Points, in no order, along strands that fork and pass close to each other.
In the rows, 128 means zero.
Two points are linked if the straight distance between their rows is under 172. Some points are linked to none.
q927: [161 130  94 146 167 122 158 102 150 114 133 147  97 121 160 138 120 141
 110 156 174 152 180 187 124 135 182 118 103 124 165 140 145 161 159 113
 100 156 140 128 108 142 140 129 132 177 125  74  99 102 116 115 109 108
 107 164 148 134 195 124 134]
q292: [ 84 159 105 136 147 107 121 162 147 163  99  99 113 110 130 115 145 150
 137  85  29  91 124 115 127 120 132 106 147 133 145 103 124 103 119 146
 147 156  67 118  99 124 135 133 125 131 100 133 119 146 134 118 126 123
 106 119 135 118 106 107 120]
q67: [127  75 100 122 104  74 128  59 136 115 132 143 129 159 121  79 179  87
 159 108 200 128 126 141  99 177 135  73  51  81 111 115 171 137 171 131
 105 102 170 121 145 131  88 148 118  68  87 137  67 151  92 117 133 136
 135 141 152 127 177 134 126]
q768: [123 178 126 148 106 151 112 114 119 112 126 115 132 159 110  59 113 110
 144 143  76  94 102  82 105 126 103  85 146 119 142  92 146 108 166 130
  80 161  59 116 141 113 128  64  89 125 113 112 131 137 117 139 174 138
  72 141 116  96  74 109 104]
q672: [108 146 144 148 104 133 113 175 150 113 131 159 114 137  92 191  92 152
 156 147 110 150 117 129 173 101  91 192 133 123 135 189  72 100  96 140
 131 115 185 148  88 146 124 173 191 166 168 170 181 123 146 149 162 142
 154 136 119 172  98 154 129]
q104: [ 89 115 122 130 134 106 127 171 166 165 108 121 118 120 143 146 173 148
 154  75  63 108 134 134 136 102 116 138 130 146 108 120  86 118 100 162
 187 135 171 106  85 118 119 217 163 128 126 160 114 151 126 127 127 136
 185  96 119 160 152 106 147]
q406: [150 141 166 103 104 135 136 144  87 138 114 150 155 143 148 128  80  99
  64 147 164 110 145 101 145 156 172 155  97 120 116 132 135 155 176 108
  93 140  76 139 132 131 137 124 105 172 136 118 132 109 175 151  95 123
 157 141 142 135 109 156 133]
q536: [103  85 140  84 113  77 139  80 123 120 163 159 129 200  71  86 180  62
 148 139 102 175 100 117 152 138 109 159  91  78  98 132 137 116 117 104
 112  55 165 111 136 100 125 159 121  82 107 153  95 120 119 158 118 188
 142 105 139 135 144 160 125]
q668: [169 151  66 158 130 169  90 117 115 144 154 125 109 135 106 121 115 144
 153 181 108 153 115 115 125 119 110 115 161 119 142 135 134 134 150 141
 103 172 136 132 114 117 133  67 129 143 162  83 148 113 133 149 142 130
  79 174 132 115 112 141 120]
q550: [123 125 108 146 133  61  78  95 122 204 144 161 135 168 123 149 134 122
 119 158 106 145 120 158 117 156 155 145 101 102 123 155 190 141 142 152
 119 125 174 106  88  85 133 150 168 180 133 120 142 125 146 181  81 152
 167 132 118 109 132 127 149]
q315: [123 134 150 161 142 125 168 209 112 122  85 109 137  97 112 194  39 112
  76 131 170  97 134  97 155 128 128 152 119  73 168 154 113 120 148 112
 112 121  45 157 158 148 163 113  87 133 157 120 171 112 187 112  76 104
 121 143 163 148  96 171 113]
q611: [122  70 109 144 139  79 132  58 150 163 143 150 138 189 124 158 176 127
 141 159 170 156 142 191 135 127 144 143  69 122 143 175 168 148 133 104
 144 120 225 120 144  81 123 149 153 142 127 115 103 109 107 173  93 151
 193 133 119 137 192 101 158]
q275: [109 108 159 115 128 113 160 167  98 127 108 135 149  76 123 168 119 119
 108 114 127 129 118 100 153 143 122 156 153 156 125 134 123 130  95 112
 166  56  83 157 162 137 174 124  96 135 126 146 163 135 173 123  78 144
 156 103 127 128  94 140 137]
q260: [122 120  73 150  93 116  82 152 139 125 151 136 112 145  95 136 127 140
 191 131  88 155  92 124 111 140  80 127 122 101 113 158 105  97 118 166
 135 126 209 133  76 129 100 165 180  87 151 146 148 162  90 152 161 128
 155 119 127 139 125 167 137]
q169: [123 135 151 196 140 177 106 139  89 182 112 100 165 145 124  72 112 153
 107 101  79  57 131  35 108 123  88 136 189 151 123 142 149  95 101 160
 167 161  61 126 154 123 134  79 107 126 133 150 202 161 168 145 171 112
  92 118 127 100   9 101  92]
q685: [172 125 159  96 170 199 191 135 116  57 120 137 142  45 152 162  60 122
  69 134 217 158 163 167 113 129 151 130 135 144 146 114 122 171 134 108
 127 101  86 138 162 168 137 109  72 138 149  90 140 124 105  45 124  89
  79 111 132 128 172 149  93]
q825: [161 118  39 166 115 129  49 106 124 181 154 111 111 139 116 113 143 160
 176 166 109 163  97 136 102 149 113  85 140 106 128 150 158 130 152 182
 115 179 193 105 106 113  97  96 151 120 166  87 145 136 105 166 136 129
  93 154 116 115 129 129 118]
q198: [101 138 141 184 129 145  87 129  95 189 117  97 149 147 130  62 127 160
 101  80  54  67 118  56 111 125  98 127 164 122 120 120 164 101 133 174
 143 183  67  95 117 119 101  88 125 141 115 164 168 155 158 135 163 116
  97 116 126  95  31  94  99]
q317: [116 160 113 154 129  89 134 147 117 152 124 143 110 140  88 161  90 110
 123 139  86 125 121 110 151 137 126 144 133  90 151 148 137 120 132 112
 104 104  88 146 116 122 164 111 129 144 121 133 153 119 168 140  97 144
 114 154 156 110 102 156 150]
q208: [155 131 206  91 121 178 152 137 113  94 106 126 186  49 155 114 145 125
  98 135 162 138 133  92 125 139 144 117 156 220  69  81 135 133 121 140
 152 109  80 149 161 162 121 108  88 123 131 153 136 146 126 109 124 118
 146  90  76 119 110  90 123]
q803: [133 128  69 108 141 111 101 115 145 146 162 122 102 138 132 137 152 154
 167 129  61 136 112 167  89 103 112 101 163 158 174 135 137 132 113 100
 159 119 152 126 114  75 161 144 157 116 103  92 105 128  95 166 120 157
 120 123 108 139 148 105 144]
q882: [140 160 132 111 106 138 134  89 122 104 127 137 150 138 130  72 132 104
 122 128  86 116 101  95 104 135 125  96 158 143 144 102 161 130 155 114
 101 108  67 122 165  90 132  81  87 128  98 111 126 143 138 139 134 162
  88 129 108 104  85 112 113]
q150: [ 94 131 180 106 110 147 152 162 129  80 128 144 115 103 119 151 147 115
 145  90 116 133 135 114 178 108 110 183 162 168 101 125  65 114  87 111
 168 106 143 156 140 157 131 155 129 128 146 176 134 104 149 108 153 148
 146 111 124 168 114 154 128]
q261: [155 118 184  81 142 166 151 118 122  89 105 127 181  51 162 116 141 120
  83 128 175 140 144 130 105 130 169  98 135 199  97  72 158 163 130 127
 133  90  81 138 171 143 131 116  73 138 111 121 122 142 117 101  98 123
 136 100  79 107 139  79 121]
q549: [109 150  77 190 166 153  85 194 145 180 115  73 102 147 109 106  95 176
 165 119  38  87 118  67 129  98  79 135 168 125 144 148 105  82 103 155
 160 197  86 125  88 137 143 110 130 112 152 127 161 147 136 140 175 101
  87 127 148 116  76 122 110]
q342: [143 108 210  91  91 150 165 148 100 121 101 136 177  97 154 109 176 117
 129 122 151 143 100  96 174 140 116 175 158 225  72 120 103 123  74 148
 188 110 154 150 148 155 110 133 121 110 157 191 147 151 147 130 146 135
 182  88  90 124  94 118 160]
q561: [129 110  64 127 113  75 124  70 163 105 160 126  90 148 106 105 170 129
 189 136 145 140 125 177  94 137 136  69 116 105 158 139 160 139 143  86
 134 116 172 132 136 130 117 141 133  69  81 111  84 134  66 127 132 158
  99 156 146 132 191 136 142]
q645: [116 152 125 179 139 117 160 196 122 112 116 132 106 128  77 196  49 107
 102 151 132 122 129  97 170 116 108 154 138  50 179 163 108 113 125 105
 102 108  68 170 145 142 175  99 118 130 149 130 175 115 176 121 103 121
 104 162 167 136  99 176 124]
q46: [157 104  50 172 108 116  56 115 111 167 141 111 138 130 132 107 171 152
 160 126 136 146  99 128  93 165 103  65 109  89 106 134 154 115 158 199
 114 160 208  96 106 112  66 106 160  88 152 110 122 168 100 158 147 108
 130 119 118 108 131 125 133]
q954: [134 139 111 204 156 191  88 181 133 180 110  63 124 180 107  80 101 172
 165 114  73  66 120  55 121  76  70 158 182 142 107 153 100  89  94 160
 165 215  89 125 115 138 124  87 121 104 181 129 185 149 146 143 208  91
  95 123 158 107  47  96  89]
q784: [ 84  93 175  85 129  96 148 148 108 128 122 155 144 133 123 144 162  96
 119 119 111 140 120 121 168 129 135 176 129 149  90 126 118 134  73  95
 167  56 115 143 157 127 154 153 103 138 121 160 133 113 159 132  80 162
 172  98 119 149 108 121 137]
q142: [101  57 111 135 136  90 141  65 169 126 159 144 109 198  99 181 171 143
 163 163 185 158 157 211 145 102 131 154  64 105 157 192 144 135 112  75
 161  92 245 132 142  86 123 164 164 133 114 134 109 106  69 167 130 161
 172 126 121 172 216 103 145]
q731: [100 130  86 129 115  95 106 138 146 120 147 125  95 134 108 135 145 133
 184 131  95 149 117 143 119 128 112 105 116 101 123 132 105  97 128 141
 130 130 171 127  77 134 120 173 166 109 120 138 117 135  95 128 144 133
 141 137 141 140 152 157 144]
q288: [145 124 118  91 164 164 135 139 147  95 144 114 107  78 153 176 135 165
 118 103 122 151 154 177  97  86 123 114 162 186 169 125  91 149  77 111
 172 118 156 149 122 112 167 151 145 144 122  86 105 103  96 115 122 128
 121 126  93 143 180  92 133]
q485: [100 123  85 155 102  97  82 158 136 120 123  92 113 135 109 110 134 103
 168 111 126 121 114 112  94 169 103  77  85  61  73 115 111  70 134 185
 105 165 148 125  86 163  71 145 146  51 142 159 132 180  96 120 161  75
 140 121 154 116 115 162 138]
q163: [ 98 132 146 105 129  77 129 104 100 165 125 144 157 139 132 119 147 105
 100 113  65 104 105 105 129 146 142 139 144 141 129 115 178 131 100 119
 145  71  80 132 144  88 166 116 107 135  89 152 134 129 174 140  78 172
 142  99 125 103  80 106 143]
q911: [109 156 133 187 108 156 104 140 133 106 128  93 146 195  72  69 102 119
 166 106  91  74 117  45 122  93  59 132 157 101  88 133 103  83 144 167
 109 196  78 119 121 157 120  84  99  79 177 151 155 157 128 137 197 115
 113 123 147  97  61 119  97]
q370: [154  99 102 145 107 124 120 132 137 149 124 139 150 139 149 132 172 139
 158  86 163 142  97 143 132 147  80 121  94 112 102 122  94  95 132 177
 126 124 242 116 103 108  67 157 181  88 158 145  95 161 105 141 164 116
 178  96 117 128 165 132 162]
q767: [ 85 131 172  91 149 102 166 155 143  64 148 159  82 123 141 164 117  97
 113 131 163 120 173 167 180 131 165 174 116 107 121 120  75 160 108  63
 129  59 109 123 164 156 153 176 120 161 107 149 111  79 137  74 128 148
 124 111 159 161 177 162 106]
q81: [133 133 116 145  91 126  93 141 139 122 142 161 113 161  98 170 121 159
 177 150 114 167  92 138 157 121  77 174 130 128 121 179  87 104 104 169
 128 112 230 131  83 123  94 168 208 125 182 158 168 146 112 161 171 140
 160 120 108 155 130 152 136]
q524: [155 107 104 146 139 127 143  67 186 115 132 129 111 116 144 105 165 138
 140 105 199 110 163 162 107 116 151  79  90 133 139 102 153 158 164 135
 115 152 166 103 137 162 107 149 125 111  86 108  61 111  81  85 147 115
 121 165 129 136 209 103 118]
q805: [157 138 158 172 141 225 100 146  97 150 111  86 159 150 123  62 110 156
 131 126  96  76 117  52 117  90  71 135 184 170  91 125 116 105 104 165
 141 200  76 127 141 122 117  62 119 111 164 124 187 151 146 143 198  92
 100 114 125 100  34  94 101]
q855: [169 142 153 134 130 198 138 122 147 130 114 105 138 118 162 100 142 151
 122 107 182 132 135 139 131 102 125 113 120 152 100  72  83 110 141 186
  89 195 170  93 116 168  72 127 150 114 140 119  91 120 106 105 159  87
 134 148 103 120 155 104 125]
q416: [101 128 120 116 132 138 128 166 169 129 122 114 101 112 145 146 169 138
 163  69  82 110 132 136 115  85 111 111 147 153 108  97  82 125  95 150
 191 143 172 116  93 124 125 208 166 108 111 157  86 130  92 105 167 115
 153 100 114 167 187 111 134]
q157: [163 150 112 147 137 183 109 132  92 153 122 121 132 109 123 141 102 132
 106 161 119 133 129 101 123 119 115 122 153 132 138 121 137 133 136 136
 104 153  80 128 132 112 147  63 118 162 162  83 172 121 158 139 118 116
  93 154 135 104  86 128 128]
q35: [120  53  78 116 119  59 126  67 143 124 148 137 112 158  95 103 183  81
 178 128 195 142 122 171  91 172 128  82  66  64 121 147 175 128 134 104
 132  86 197 132 150 118 102 160 129  42  89 137  86 154  75 128 126 145
 136 139 164 139 183 151 143]
q755: [108 170  99 129 160  81 131 153 143 146 112 101  95 103 136 139 130 131
 127 116  60 106 132 171 113 132 151  96 141 114 165 102 136 127 126 123
 122 131  67 119  90 109 163 113 130 134  85  99  98 139 135 117 108 125
  73 133 133 109 131 100 132]
q173: [114 169  79 163 145 121  96 194 145 170 134 103  84 133  96 140  85 171
 170 127  14 116  96  96 120 112  94 130 183 125 175 152 106  94  98 111
 161 140 107 146  93 122 164 133 152 113 125 123 147 146 124 148 155 130
  92 128 133 138  93 136 129]
q839: [129 138 142 138 163 185 158 215 115 120  97  85 122  51 117 190  78 152
 104 109 129 116 130 113 135  96 104 136 150 143 149 125  91 115  92 141
 141 134  62 141 137 156 160  98 100 132 154  95 162 140 149  87 116  81
  90 127 139 130  94 138 102]
q971: [147 127 215 108 111 152 157 159  95 126  99 118 186  60 142 120 153 123
 105 129 151 131 119  71 159 142 131 147 158 223  67 105 124 127 107 147
 182 120 103 151 150 180 132 116 104 119 139 181 153 152 152 124 123 125
 172  81  97 121  82  98 142]
q474: [ 85 138  93 110  95  79 111 110 146 103 132 110  98 141  97  95 147  87
 199 122  94 108  89 141  87 161 122  55 118  74 113 106 136  92 136 120
 119 118 125 132 119 144 102 145 134  37  89 152  99 165  63 121 160 132
  96 134 154 119 148 167 125]
q644: [141 108  91 102 152 135 119 110 158 113 157 112 110 119 152 157 159 156
 143 109 101 134 137 177  90  77 116 112 160 183 174 131 121 141  97 108
 189 121 174 137 130  75 161 162 155 124 106  94  96 106  87 146 121 149
 141 121  93 144 176  79 145]
q88: [143 145 187 125 109 143 119 135  81 154 107 124 171 119 138 125  92 111
  52 122 140 100 131  75 130 147 146 148 119 132 117 119 156 141 160 138
 110 133  60 145 141 126 144 101  96 159 127 134 157 123 183 148  86 129
 134 133 129 122  68 140 133]
q390: [105 129 180  98 161 104 182 179 123  61 105 157  93 110 147 156  76  87
  90 131 177  98 163 162 169 148 185 163 106 109 131 113 106 181 138  60
 124  65  66 128 190 165 147 165  88 159 117 144 111  83 152  61 103 123
 107  94 157 147 178 175  97]
q595: [108 163 118 123 153 122 162 166 153 101 123 114  84  86 138 163 104 130
 121 108 102 114 146 153 141 116 142 119 126 121 144  99 102 134 122 116
 112 125  68 127 111 151 159 128 112 149 111 106 117 106 136  90 112 106
  93 141 137 134 152 135 123]
q229: [145 117 160  89 110 168 153 108 128  70 152 158 145 111 151 190 137 162
 121 146 202 186 152 175 162 111 131 168 144 176 162 179  88 146  87  83
 152  97 196 161 149 125 145 126 146 163 156 121 151  93 120 115 145 152
 150 122 108 153 164 116 136]
q528: [126 115 138  96 148 154 148 178 100  90 138 110 129  52 132 200 114 167
 123 120 105 155 121 155 102 101 117 131 182 193 165 143 103 157  65 105
 182  79 132 161 143 120 190 134 133 132 128 107 144 134 116 118 109 127
 122 104 100 131 133 108 127]
q963: [170 118  91 165 129 163  68 104 100 184 128  97 154 137 157  81 174 178
 124 116 132 137  98 120 109 130  98  82 117 113 101  98 148 124 155 214
 108 193 185  74 120 107  57  79 164 123 153 118 113 154 124 156 157 109
 121 121 110  95 108  96 123]
q224: [116 101  67 128 109  92 100 104 161 122 167 122  95 134 107 134 168 139
 191 129 146 143 117 168  90 125 106  80 114 104 139 141 131 115 131 122
 147 117 218 130 105 119 115 172 168  68 107 121  97 144  61 133 143 140
 138 140 132 153 190 134 149]
q616: [107 136 185  98 147 113 174 197 109  84  87 134 124  85 150 153  46 100
  72 118 182  92 150 133 156 158 181 155 103 119 122 105 116 172 152  92
 119 100  38 135 182 165 139 152  69 149 129 133 124 112 157  78  79  96
 119 102 145 150 143 164  96]
q901: [114  68 151 114 123 127 153  76 149 103 160 151 125 174 137 167 184 138
 151 139 203 164 159 199 166  97 134 171  96 128 151 169  97 133 100  80
 151  90 247 127 159 109 116 172 157 141 123 141 103  82  98 126 149 160
 168 123 124 170 205 109 133]
q422: [153 124 181 128 131 158 160 201  88 128  96 112 161  63 142 184  51 121
  65 147 202 110 144  90 151 145 149 158 120 135 125 141 104 132 146 115
 120 134  69 143 153 157 152 123  94 154 169 129 171 117 167 107  88  81
 148 118 142 141  96 149 120]
q781: [ 76 116 107 101 100  74 109 135 143  90 148 116  88 139  86 110 141  76
 206 120 123 132 111 137  99 178 103  83 106  53  91 128 100  78 100 121
 129 100 161 143 113 164  95 173 147  40 109 174 120 156  76 107 166 119
 114 129 167 144 150 206 130]
q393: [170 110 151  93 150 145 164  85 124  98 112 144 167  93 176 116 133 118
  63 130 186 137 151 168 102 140 184 125 116 177 136 112 179 182 151 101
 129  97  79 139 170 116 138 107  80 152 110  99 109 126 131 119  79 131
 136 118 112 112 155  92 127]
q85: [141 142 145 109 146 125 144  94 144 115 109 138 139 118 175  97 147 116
  79 114 156 109 160 164 113 129 187 103  99 145 134  84 173 166 168 126
  98 135  80 122 137 113 126 129  98 162  88 101  81 122 134 111  94 118
 125 142 118 111 156  93 124]
q789: [ 97 128 121 140 126 119 119 146 141 173 112 116 137 120 146 110 161 159
 139  70  39  96 121 102 124 108 117 141 154 153 116 120 111 116 106 163
 181 147 111 121  99 121 119 159 140 122 115 157 138 154 148 132 136 133
 155 101 122 126  99 117 134]
q507: [ 90  96 165  87 124 106 146 116 133 114 138 162 117 149 125 147 159 100
 136 128 135 146 139 158 167 110 143 174 114 123 103 121  94 133  98  88
 136  71 165 121 133 114 136 179 137 142 121 158 108  96 132 127 111 153
 173 112 129 156 154 131 144]
q817: [108 180 178 147 126 194 124 133 154  85 107  85 148 158 107  58 113 110
 149 118 117  86 129  70 105  92 108 103 119 122 102  74 130 102 168 139
  72 191  38 123 148 145 100  67  85 128 135 121 136 131 108 104 170 109
  87 135 104  95  90 100  86]
q136: [ 99 146 103 113 101  48 116  97 126 130 128 131 102 164  91  87 134  84
 158 155  96 127 102 135 119 176 156  78 120  68 128 127 157 115 149 117
  96 127 105 139 101 128 120 119 127  82  85 152 108 156 107 136 133 147
  86 156 159  96 130 157 149]
q716: [122 133 200 113 150 141 161 219 108 120  79 101 153  44 141 163  61 128
  67 114 191  98 163 100 149 137 159 138 118 152 108 107 117 131 152 126
 130 123  38 137 179 181 128 136  64 137 147 141 145 130 155  87  80  81
 135 107 128 151 110 138 101]
q656: [117 148 134 155 112 120  80 100  83 181 127 117 136 144 139  78 141 135
  84 117  76  99 120  96 110 144 132 112 137  97 129 108 196 128 156 166
 114 159  88  89 102  97 116  90 137 154 107 144 138 135 157 155 125 129
  95 130 128  88  62 100 120]
q635: [131 107 135 103 107 157 131  96 143  87 167 153 126 141 137 172 166 165
 148 126 162 174 135 171 143  91 108 159 142 168 163 164  96 136  93 101
 160 107 231 139 133 110 126 148 173 135 140 122 115  96 104 127 145 171
 156 134 106 159 167 121 136]
q316: [173 143 138 131 131 172 121 100 128 131 116 116 142 141 156  89 113 142
  84 147 187 131 150 127 125 128 166 119  91 125 117  89 141 145 193 153
  66 203 107 111 113 152  88 102 120 164 137  92 106 106 127 122 130  90
 118 166 132 122 144 116 116]
q860: [145 149 125 150 123 182 117 175 126 139 126 125 125 106 124 157 102 165
 143 120  80 126 122  97 134  93  85 163 181 170 137 152  90 106  82 133
 158 138 132 151 100 136 153 115 151 141 157 122 177 133 159 139 143 122
 131 136 114 134  85 147 139]
q473: [ 94 137 136 112 139  96 158 142 147  91 145 154  82 122 123 159 113 106
 130 140 127 136 150 154 162 122 147 144 115 104 134 126  95 142 128  92
 121 100 118 134 116 149 152 154 133 156 115 134 117 100 138 100 122 136
 130 140 150 146 166 156 145]
q376: [119 160 111 135 115  83 121 107 117 131 128 136 107 150  99 109 111  94
 124 151  92 129 124 118 139 150 144 120 118  85 140 118 151 128 169 113
  86 133  81 134 102 121 144 108 123 122 101 136 119 125 138 136 115 141
 103 158 156 101 127 149 141]
q813: [147 136 109 104  99 114 141  50 114 122 149 157 153 162 128  88 152 103
 116 138 106 144  92 109 108 137 131 127 144 142 142 127 177 146 147 108
 111  96 118 124 173  87 132  86  95 129 104 114 119 121 147 151 112 187
 115 134 111 107  96 127 135]
q841: [127 124  94 120 137 107 106 101 123 169 159 139 131 142 134 145 155 141
 149 134  55 133 102 154 100 119 125 131 171 158 152 132 159 131  97 121
 155  98 143 124 121  63 165 118 147 141 116 105 142 133 133 167  99 169
 142 118 100 115 113 106 147]
q240: [156 131 124 164 134 192  84 141 112 170 109  71 147 132 154  75 154 180
 135 112 116 120 110 120 112 103  94 106 120 127  77  86 111 103 142 207
 105 213 149  82  91 129  56  95 160 108 149 121 119 161 124 132 184  70
 124 121 123  94  99  92 119]
q334: [141 103  85 133  88  71 109  54 133 105 127 136 131 165 111  57 157  99
 150 120 176 142 104 120  85 186 139  62  69  76 125 127 189 138 189 143
  84 135 149 119 151 127  72 106 112  65  95 123  79 161  91 130 136 148
 107 145 144 116 137 137 124]
q78: [ 94 162 119 154 164 144 154 202 156 114 110  93  96  90 116 167  86 143
 127  94  96 107 150 112 145 102 107 137 144 123 144 121  82 104 114 135
 136 154  62 137 116 173 151 117 104 138 140 131 137 115 156  93 122  95
 101 139 133 147 110 133 114]
q599: [149 134 149 115 160 197 176 178 108  82 104 109 129  33 128 186  59 132
  90 138 167 142 133 143 115 116 128 127 145 139 145 117 110 150 114 118
 125 123  67 134 146 147 159  98  87 133 154  82 159 132 132  66 111  71
  77 125 137 121 132 148 101]
q747: [175 140 156 104 147 204 182 113 133  40 139 155 126  73 157 145  70 123
  75 147 229 149 168 136 138 119 148 149 138 146 144 132 103 153 139  94
 110 123 107 155 167 174 129  85  95 140 146 104 145  90 117  45 155 108
  96 137 139 148 161 159  97]
q835: [114 140 107 142 127  73 106 132 140 167 140 173 108 157  87 183 102 136
 147 178 106 165 129 163 144 139 135 159 108 100 141 182 142 123 117 125
 109  95 162 131  86 107 147 164 176 184 141 133 163 131 139 169 102 147
 166 141 120 149 142 137 146]
q55: [152 134  89 139 146 104 141  83 162 132 125 124 101 120 149  97 166 124
 124 129 150 126 159 183  97 127 170  81  95 126 155 104 177 153 167 133
 103 169 117 109 101 134 131 114 124 136  84  79  85 129 102 115 116 111
  89 167 136 107 168  94 123]
q356: [127 113 140  81 105  94 128  46 105 149 145 151 176 173 141  88 168  88
  98 132 101 140  92 101 112 145 124 138 140 158 107 120 185 139 112 123
 134  71 130 119 164  75 146 101  90 127 110 143 126 128 157 159  99 184
 154 111 105 102  80 112 140]
q701: [126 145 110 138 133  83 105 101  99 197 140 149 140 153 117 128 125 124
 113 116  44 101 100 102 118 157 126 134 171 128 154 135 179 114  96 131
 138  93 110 120 129  68 168  99 136 143 105 140 167 133 163 160  96 177
 112 113 119  84  73 129 137]
q248: [135 111 123 126 129  81 115  84 129 184 136 154 159 176 155 139 149 121
 109 156 159 139 138 178 126 150 172 143  90 119 131 160 173 158 152 117
 114 140 171 109 111  87 127 146 147 184 137 115 108 114 151 177  79 136
 192 136 121 121 158 119 147]
q487: [148 143 146 150 139 163  82 135  69 193 112 105 153 121 143 116 116 146
  59 137 111  94 139  80 118 142 126 129 139 125 121 111 175 134 136 165
 124 164  67 109 123 116 133  70 128 180 136 126 178 128 185 154 109 111
  95 137 125  95  44 111 117]
q6: [ 96 117 138 100  98  93 134  80 125 113 133 153 132 175 100  74 169  72
 155 105  81 139  92  95 138 135 106 138 117 107  89 101 128 118 140 118
 121  79 126 115 147 110 111 145 110  86 102 165 102 134 134 137 137 177
 141 106 132 122 114 157 124]
q172: [160 142 123 132 134 204 117 121 133 127 117 103 130 115 155 105 144 160
 137 113 123 133 123 123 131  91 103 121 142 172 107  95  86 114 121 176
 107 194 149 109 101 145  95 106 147 116 151 106 124 127 129 119 156  98
 127 140 101 122 124 115 127]
q94: [164 110 132 130 134 118 148  89 135 161 114 149 158 165 186 118 132 143
 108 148 221 140 149 168 144 156 186 126  72 124 141 151 143 165 177 122
  97 175 203  94 135 127 102 165 148 171 137 115  73 105 128 153 105 108
 185 150 135 132 187 118 153]
q73: [155 148 171 104 103 157 153 160 110 109 129 142 149 155 157 125  27 104
  68 182 203  92 164  83 156 149 178 172  89  96 122 142  99 149 197  88
  74 174  91 143 137 154 121 138 113 165 168 118 123  91 149 127 132  90
 153 150 162 152 134 161 125]
q648: [139 113 141  91 126 154 164 140 100  96 139 136 150  64 140 168 122 130
 101 136 148 158 126 140 126 127 129 143 157 186 130 140 121 154  93 103
 157  71 125 151 145 123 172 112 110 143 134 118 153 128 135 123  98 135
 147 114 113 127 131 122 145]
q465: [104 154 107 161 126 102 109 167 150 135 132 151  97 127  87 183  80 141
 145 174 117 150 133 125 166 129 116 157 109  88 131 181  96 108 122 143
  91 135 151 130  72 159 132 165 171 183 152 143 172 120 149 146 122 115
 147 155 138 157 121 148 140]
q203: [176 105 104 144 149 110 168  74 156 118 126 165 121 149 174 121 123 153
 116 156 221 148 178 178 141 153 189 134  88 118 165 175 157 173 180  97
 108 170 179 125 144 150 128 148 142 180 140  94  96  91 102 133 111 117
 149 157 157 153 193 132 148]
q801: [161 133 155 129 147 185 142  85 180 119 114 118 130 103 164 108 144 145
 117 102 196 121 165 148 125  98 149  91 120 158 122  68 118 139 148 158
  89 161 158 103 134 177  76 137 122 127 111 106  75  99  96  72 162  92
 124 155  98 135 193 101 107]
q826: [ 95 170 101 137 130 119 117 195 144 116 159 124  78 140  85 155  88 155
 179 110  25 136  97  98 135  94  84 151 190 126 171 152  86  94  96  92
 168 112 119 168 101 136 156 149 171 101 125 151 134 135 115 141 161 138
 107 118 137 156 104 159 128]
q363: [126 126  89 123  90  36  90  62 103 140 139 141 117 171  92  73 140  80
 149 160 120 147 103 127  98 192 164  78 105  51 127 141 194 122 163 141
  87 127 148 129 118 104 100 107 131  80  99 140 117 162 103 153 123 151
  92 138 152  93 124 157 141]
q824: [100  90 164  80 119 108 144  98 119 114 167 171 124 201  97 112 178  67
 139 152 132 174 123 146 173 121 124 184  96  93  96 137 113 128  98  66
 128  48 166 116 142 110 139 162 117 118 115 156 106  92 133 144 108 181
 146 107 132 157 142 150 119]
q623: [143  99 178  82 123 146 168 100 130 130 123 142 162 116 183 141 144 122
  87 138 205 143 158 165 154 129 175 150 116 179 126 131 110 150 118 105
 128 116 180 119 163 121 121 160 124 158 142 127 109  96 130 131  97 128
 192 120 105 128 168 105 156]

A fork is a point with three links. Follow the links from the first point to the second and name the forks in between, in order.
q826, q88 => q487
q835, q716 => q136
q781, q104 => q136 q473 q595
q142, q35 => q248
q315, q644 => q473 q507
q971, q203 => q55
q46, q465 => q55 q248
q747, q6 => q595 q473 q507
q416, q315 => q595 q473

A fork is a point with three links, a tip a point with one. Leave the first point through the second and follow the links. Name the first fork or tip that comes.
q668, q825 => q55
q248, q550 => q136
q356, q163 => q507
q801, q855 => q487
q288, q644 => q817
q656, q198 => q826

Follow the links from the first point to the second, and from the first to the third. Name the last point that the two ways share.
q672, q635, q208 => q248
q789, q6, q803 => q507
q644, q422, q755 => q473
q104, q317, q803 => q473
q528, q536, q839 => q507
q611, q46, q342 => q55
q173, q855, q73 => q487
q261, q224, q805 => q55

Name the points in between on the shortest way along the links from the first point to the second, in order.
q731, q261 => q260 q81 q672 q465 q835 q550 q248 q94 q203 q927 q55 q85 q393
q173, q73 => q549 q954 q805 q169 q198 q656 q487 q88 q406
q801, q971 => q524 q55 q85 q393 q261 q208
q88, q55 => q487 q157 q668 q825 q46 q963 q240 q172 q855 q801 q524
q813, q422 => q356 q163 q701 q841 q803 q644 q288 q528 q648 q275 q784 q507 q473 q767 q390 q616 q716
